Points, in no order, along strands that fork, close into loops and pass close to each other.
Two points are linked if the straight distance between their rows is under 82. Some points are linked to none.
j_349: [-59 -12   0  18  -1 -17 -24  20  -3 -34 -21 -11  -4  17  24   8  -1 -32
 -26 -12 -18]
j_14: [ 21  19   7   0 -56  14   2 -40 -15  51 -22 -17  10  -5   5 -34   7  -8
  -2 -15  15]
j_219: [ 12   0  17  -5 -36  11   3 -29  -6  16  -5   8 -17   5 -20 -11   4 -16
  48 -25  -5]
j_44: [-36 -36 -17   4 -15   2   2  23 -43  19  34   9  -7 -31 -12  -6 -17  13
  24  10 -18]
j_965: [ 21   6   4 -24  20  19 -12  -7  -6 -17  24  -6  -6   2 -26  -1 -19  10
  28  27  20]
j_860: [ 23  -1   4  -6  -7  11 -15 -26  12 -52 -17 -24   7  15  -5  22  -1 -20
  30   8   8]
j_429: [ 50  13  22  -9  14   4  -4 -31  24   1  38  20   4  -8 -11  27  16  36
  -1 -25 -15]
j_596: [  9 -42 -36   1 -18  23  45  18  13 -18  -7 -14  27   4   0   1 -24  -6
  16   4  11]
j_306: [-32 -34  -8   9  18 -12   5  36   7 -32 -30 -14  -3   6   7 -16 -37 -22
  24  29 -14]
j_188: [-28  38  17   9  29 -15   4  17  -1   1   7  28  -4  11   2   7  14  26
 -43   6 -35]
j_663: [ -3   8  19   3 -26   9  -3   7 -14  20  20  45 -32   2 -38  12   0  -8
  54 -33 -24]
j_595: [ -4   2 -18 -10  12  16  47  24  15  34  -9  16 -16  19  -8 -20   4  -2
 -13  -9  25]
j_979: [-59 -18  -6  11 -12  -8 -41   5 -33 -21   0 -16 -18   6  13   1   7 -32
   0 -11   2]
j_674: [-40 -39   9  13  45 -26  -9  48   7  -3  11  34 -28 -11   6 -11 -15  -2
  16 -11 -33]
j_791: [-14  18 -11  -1   5  14  38  39  18  19   1  28 -23  31 -19  14  11  -3
 -17 -15   2]
j_206: [  0 -11  17 -13 -48  20  10 -29 -19  38   4  -6 -10 -12 -11 -37  -4   1
  32 -14   5]
j_156: [ 38   2  -3  -1 -35  17  33 -31  16  34 -33 -21  21  -6  19 -30   9 -10
   1 -15  44]
j_700: [-17   7   5  -4  24   1  14  53  28 -17   4  35 -33  33 -18  28   0 -11
  -3 -13 -17]
j_16: [-25 -36 -35   8 -19  15  31  53   5 -20   9 -19  11  19  -4  20 -32 -12
   3  16  -2]
j_385: [ -3  34  -7   4 -42  17  21 -30 -19  37 -39   1  11  -4  -6 -25  -8  -4
  -6  16   3]
j_515: [ 27   1 -23  -5 -25  25  15  16  10 -12  22   9   0   9 -39  53 -10  -2
  30  -3 -12]
j_297: [ 12 -10  -1   0  34 -27 -36 -21 -11  17  22 -19  20  -9  26 -29  17  23
 -55  -2   6]
j_858: [ 57  23  29  -4   2 -12  10 -43  48 -23 -20  -5   5 -12  20  27  36  -2
   9 -28  17]
j_78: [-21  -4  12   5  -4   6  -6  12  -4  22  28  49 -30   8 -25  12  10  -4
  20 -49 -21]
j_318: [ -5 -21 -19 -10   2  14  54   2   5  44 -18   3   2 -11  -3 -47 -16   8
  10   2  18]
j_68: [ 33   3  -4   5   7 -24 -42 -16  -7   3  16 -20  30  17  31  -1  28   8
 -60 -12  15]
j_34: [ 35  38  -7  -5  -9   2  -3  -3   8  40 -12   2 -15  35   0   3  45 -14
 -27 -20  35]
j_883: [ 47  13  27 -34  39  12  -7 -19  32 -22   9 -11 -22  -1   3  -2   1   0
  23   6  69]
j_338: [ 27  17 -21   0 -27  21  22 -16  19  -2  -5   1   6  11 -24  40  15 -10
  13 -13  -8]
j_60: [-27  32   7   6 -40   9 -16  -6 -45  -8  -7   7 -17   0 -32  13  -3 -18
  51  26 -17]
j_725: [-52  25  19   7  28 -17   3  20 -14   7  -5  34 -16   2  -7  -8   2   7
  -6  10 -28]
j_787: [-32   7  -4   7  16   9  16  63 -19   6  27  27  -6  -5 -29  23 -35  16
  18  27 -23]
j_579: [ 37   7   0  -9   2  14  14 -14  20 -58 -10 -15  28  -4 -13  37 -18  -3
  45  18   2]
j_803: [  7  28  10   3 -19 -10 -55 -45 -16 -23 -15 -26   9  18   9  -1  18 -20
 -21   3   4]
j_808: [  8 -47   5 -10  20  -4 -37  18 -12 -23  37  13 -27 -10 -12  -8 -26  -3
  42  -1   0]
j_991: [ 55  32  29  -7   0   2 -14 -56   7   0  10 -29  46 -23  15  -1  13  25
  -5   7  10]
j_26: [-14 -19 -13  18 -19 -13  -2 -20  -2  13 -46 -14  11  -6  31 -43  -7 -18
 -42 -17  14]
j_54: [ -5  15  -8  12 -23  21  50   1   3   3 -26  21  29  -9 -18   4 -18   7
  21  10 -42]
j_520: [ 53  17  40 -19  22   2   1 -35  51 -40   5   2  -8 -16   8  30  13  -2
  37 -14  31]
j_828: [ -1   0 -21  14  -4 -11 -33   0  -9 -14   7 -30  30  15  24  16  17  -6
 -64  -3   8]
j_387: [-19  -3   8   3  14  -2   4  12   9 -30 -30   7  -3  16   1 -11 -16 -22
  19  16 -11]
j_488: [-46  -1  -2  17  11   3  -7  88 -25 -16  31   9 -29   3 -17  40 -34 -11
  25  26  -5]
j_641: [-70 -19 -27  20   9 -11  -8  36 -14  13   8 -22  -4  -4  29   7   8   0
 -61 -11   2]
j_564: [  9 -15   2  -4  26 -14  -2 -36   9   1 -26 -27  23 -30  27 -42 -18  19
 -12  27  11]
j_988: [ 16  36 -15  18 -19 -15   9  11  27  -3 -31   3  16  26  23  40  31  -6
 -63 -17 -25]
j_114: [ 30 -17 -23 -24  -8  37  14  27   7   7  38  17 -21  14 -33  23 -20   1
  34 -12  29]
j_666: [ -2   4  -1   8  17  -5  28   8  26 -32 -15   4  42  -5  14  12 -14  22
 -22   8 -47]
j_756: [  5 -11   6 -31 -39  20  -1 -14 -35  33  27 -19 -40  -1 -24 -38  -3  -6
  34  10  35]
j_125: [  9 -19   1  -6  23   2   1  -9  13  -4  30  11  14  -4  -1  -1   1  24
 -15 -20 -18]
j_449: [-15 -36 -11 -23  34 -12 -17 -12 -16  20  16 -23 -15 -20  -4 -34 -16  23
   2  42  17]
j_501: [ -3 -32  -2 -18  27 -10  -6 -36  -8  27 -12 -32   3 -39  10 -53 -17  25
   3  39  19]
j_435: [ 23 -22  -8 -29 -21  35  14   9  -7  21  37   8 -36   5 -33 -11 -13  -3
  45  -7  39]
j_950: [-74 -38 -32  13 -18  -6   8  27 -47  24   0 -11 -10 -48   9 -11 -17  11
  12  22  -8]
j_537: [ 14  36 -11   6 -38  20  46 -25   4  18 -46   3  33  -3  -4  -5  -7  -1
  -1   8 -10]
j_624: [ 58  50  14  -1   6  -9   4 -32   3  19 -12 -13  47 -10  23  -8  16  27
 -27  18  23]
j_914: [-26 -53 -16 -13  31 -10  -3  16 -16  32  33   4 -26 -32 -11 -26 -21  26
   8  18   5]
j_528: [-26   1  11   3  22  -9  -7  31  18 -36 -13   9 -15  31   0  13   1 -26
  -4  -7 -14]
j_817: [-50 -39 -18   3  33 -22   9  26   0  -3 -21 -16   0 -13  13 -21 -30   0
 -14  40 -15]
j_330: [-34  -1 -13   3 -10  10   9  18 -33   5  23   7   7  -6 -17   4 -20  15
   3  20 -14]
j_709: [-13   8   5   1 -20  -3 -44 -40 -35 -24  -2 -28  19  -3   6  -9  -2 -12
  -8  22  -8]
j_656: [-36 -20 -32  13  -5  -8 -21  14 -18   2   9 -30  11   4  23   1   1  -8
 -65  -1  14]
j_989: [-24  44 -12   8 -16  14  12   8 -14  -1   4   4  19   9 -24  36   0   8
 -19  20 -26]
j_414: [ 63  22  45  -3  15 -26   9 -32  48  -9 -19  -2  19 -16  57   3  46  -1
  -7 -22  46]
j_144: [-48 -70 -15  20  30 -23   5  57   0   4  20  14 -16 -19   7  -7 -19   0
   9  -6 -26]
j_292: [ -6  20  30  -2   0  -6 -20 -28  -9  38  -7  10 -25   5   2 -44  19  -6
  -4 -17   3]
j_243: [ 48  33  38 -13  -2   6 -22 -55  12  -3  26 -11   8 -10 -10  12  15  23
  12  -8  -7]
j_782: [  8 -67  -4  -7   2  -8 -21  -3 -16 -20  44 -14   4 -25  -8 -14 -23  15
  32   8  -6]
j_618: [ 22  22  -5   4  -2 -10   5   6  24  -5  10  14   8  24  11  42  40   9
 -53 -22 -27]
j_296: [ 14 -48   2   0   3   1  15 -18  31 -15 -19  -7  10   0  24 -29  -3 -16
  13 -35  16]
j_680: [ 13 -17  14   1  42  -7  27  12  34 -30  -2  21  19  -4  15   1 -11  25
  -7  -6 -29]
j_410: [ 28  35  -6  -2   0  -4   5 -18 -12  48   4  -7  33  -5   8 -24  13  24
 -42   8  17]
j_824: [ 40   7  10 -15  27   7  -4 -20  22 -11   0 -20   1   9  12  -7  16  -3
  -3   3  54]
j_133: [ 11 -24 -16  -8   2  19  50   5  10  -2 -26  -8  17 -16   0 -30 -33   1
  38  26  22]
j_66: [ 34   8   5  -5 -39  16  18 -40  23   6 -19  -1 -14   3 -18  14  15 -22
  44 -33  -2]
j_597: [ 28 -35  -6  -4  11  -1   6 -18  30  -5  -4 -20   8   7  27 -27  12  -8
 -13 -27  45]
j_193: [ 12  19   3  -4 -11   2 -36 -34   6 -29 -30 -23  -8  27   2   8  25 -37
   2  -7  21]
j_420: [-48 -10   4  17 -32 -10 -37 -15 -45 -26  -6 -17   2 -15   7  -5 -10 -16
  10   6 -22]
j_74: [-86 -44 -22   9  10 -27  -4  28 -26  20 -18 -17 -12 -51  16 -12 -22  18
   0  49 -18]
j_733: [ 25 -16   8 -10  48 -13  -7 -19  13   6  37   4  10 -15  17 -16   8  42
 -36  -9  -4]
j_389: [ 35  49  12  12 -27 -16   1 -34  19  -2 -64   3  25   0  22   4  25  -6
 -27 -14 -13]
j_255: [-42 -16  -1  23  16   3 -27  90 -42   1  43  24 -47 -23 -15  28 -26  -4
  34  18   2]
j_210: [ 26  14  28  -1  37 -37 -17 -19  17  -2 -31   1   5   5  51 -35  27   9
 -38  -5  11]
j_804: [-18  28   8  17 -21  -9  -3 -23   2 -11 -53  10  18   7  14  -4   2 -15
 -22  -1 -29]
j_155: [ 13 -40  23 -10  -2  -4 -44 -46 -15 -16  36 -32   7 -19   4 -22  -6   9
  14  -8  -6]
j_50: [ 37  42 -17  12 -26   3  33 -16  26   1 -58 -12  28  11  10  16  15 -12
 -20   1  17]
j_580: [-11  -1   1  19  -9   5  33  29   5  -3  -4  35  21  -2 -14  16 -16   5
  29  -8 -50]
j_421: [ 14  36  -9  -1 -12  10   0  -9 -16  51  21   4   9  15  -7   2  31   8
 -38  -4  13]
j_224: [-14 -23  24  -1  29 -14 -16  22  10  -6  18  50 -38   5  -7  -8   2  -6
  21 -40 -21]
j_959: [-12 -22   3   1   8   0 -44  52 -34 -10  50  34 -45 -12 -25  13 -26  -5
  42   2   3]
j_249: [ 53  51   2  -2  -2 -21 -16  -8  20  16 -22   1 -13  36  12  20  55  -9
 -31 -12  19]
j_415: [ -5  56   0 -10  10  11  -4   8  -8 -14  13  18  -9  18 -41  44  -1   7
   4  26 -18]
j_450: [-14  34   7  -1  31 -14  -5  28   8  -8  11  12 -12  30   8  20  26   8
 -60   3 -12]
j_468: [-14  37   6   3 -16   8 -27   8 -29 -23  18  14 -17   8 -44  47  -5 -10
  37  12 -26]
j_239: [-31  -9 -36   9 -34  18  20  24  -6  -2  -4 -17   5  26  -4  18   4 -23
 -18  -6   5]

A piece is two or more points that can be reached from each other along the links. Count, over all rows, the pieces, the separate loops (a circle has one, a figure eight two, a Y none), the forks (points with three links) and the tips (points with one).
pieces | 5
loops | 1
forks | 8
tips | 16

A fork is a point with three links, a tip a point with one. Leave the first point through the second and follow the links. Name the first fork or tip that comes.
j_700, j_791 | j_239
j_144, j_674 | j_219
j_338, j_515 | j_206
j_860, j_193 | j_528
j_641, j_656 | j_125
j_125, j_733 | j_641

Name the points in between on the shortest way along the links from the first point to the second, in order.
j_656, j_421 | j_828 j_68 j_297 j_733 j_125 j_429 j_243 j_991 j_624 j_410
j_468, j_959 | j_415 j_989 j_330 j_787 j_488 j_255
j_54, j_114 | j_537 j_385 j_14 j_206 j_756 j_435
j_330, j_193 | j_44 j_950 j_74 j_817 j_306 j_387 j_528 j_349 j_979 j_420 j_709 j_803
j_296, j_414 | j_597 j_824 j_883 j_520 j_858
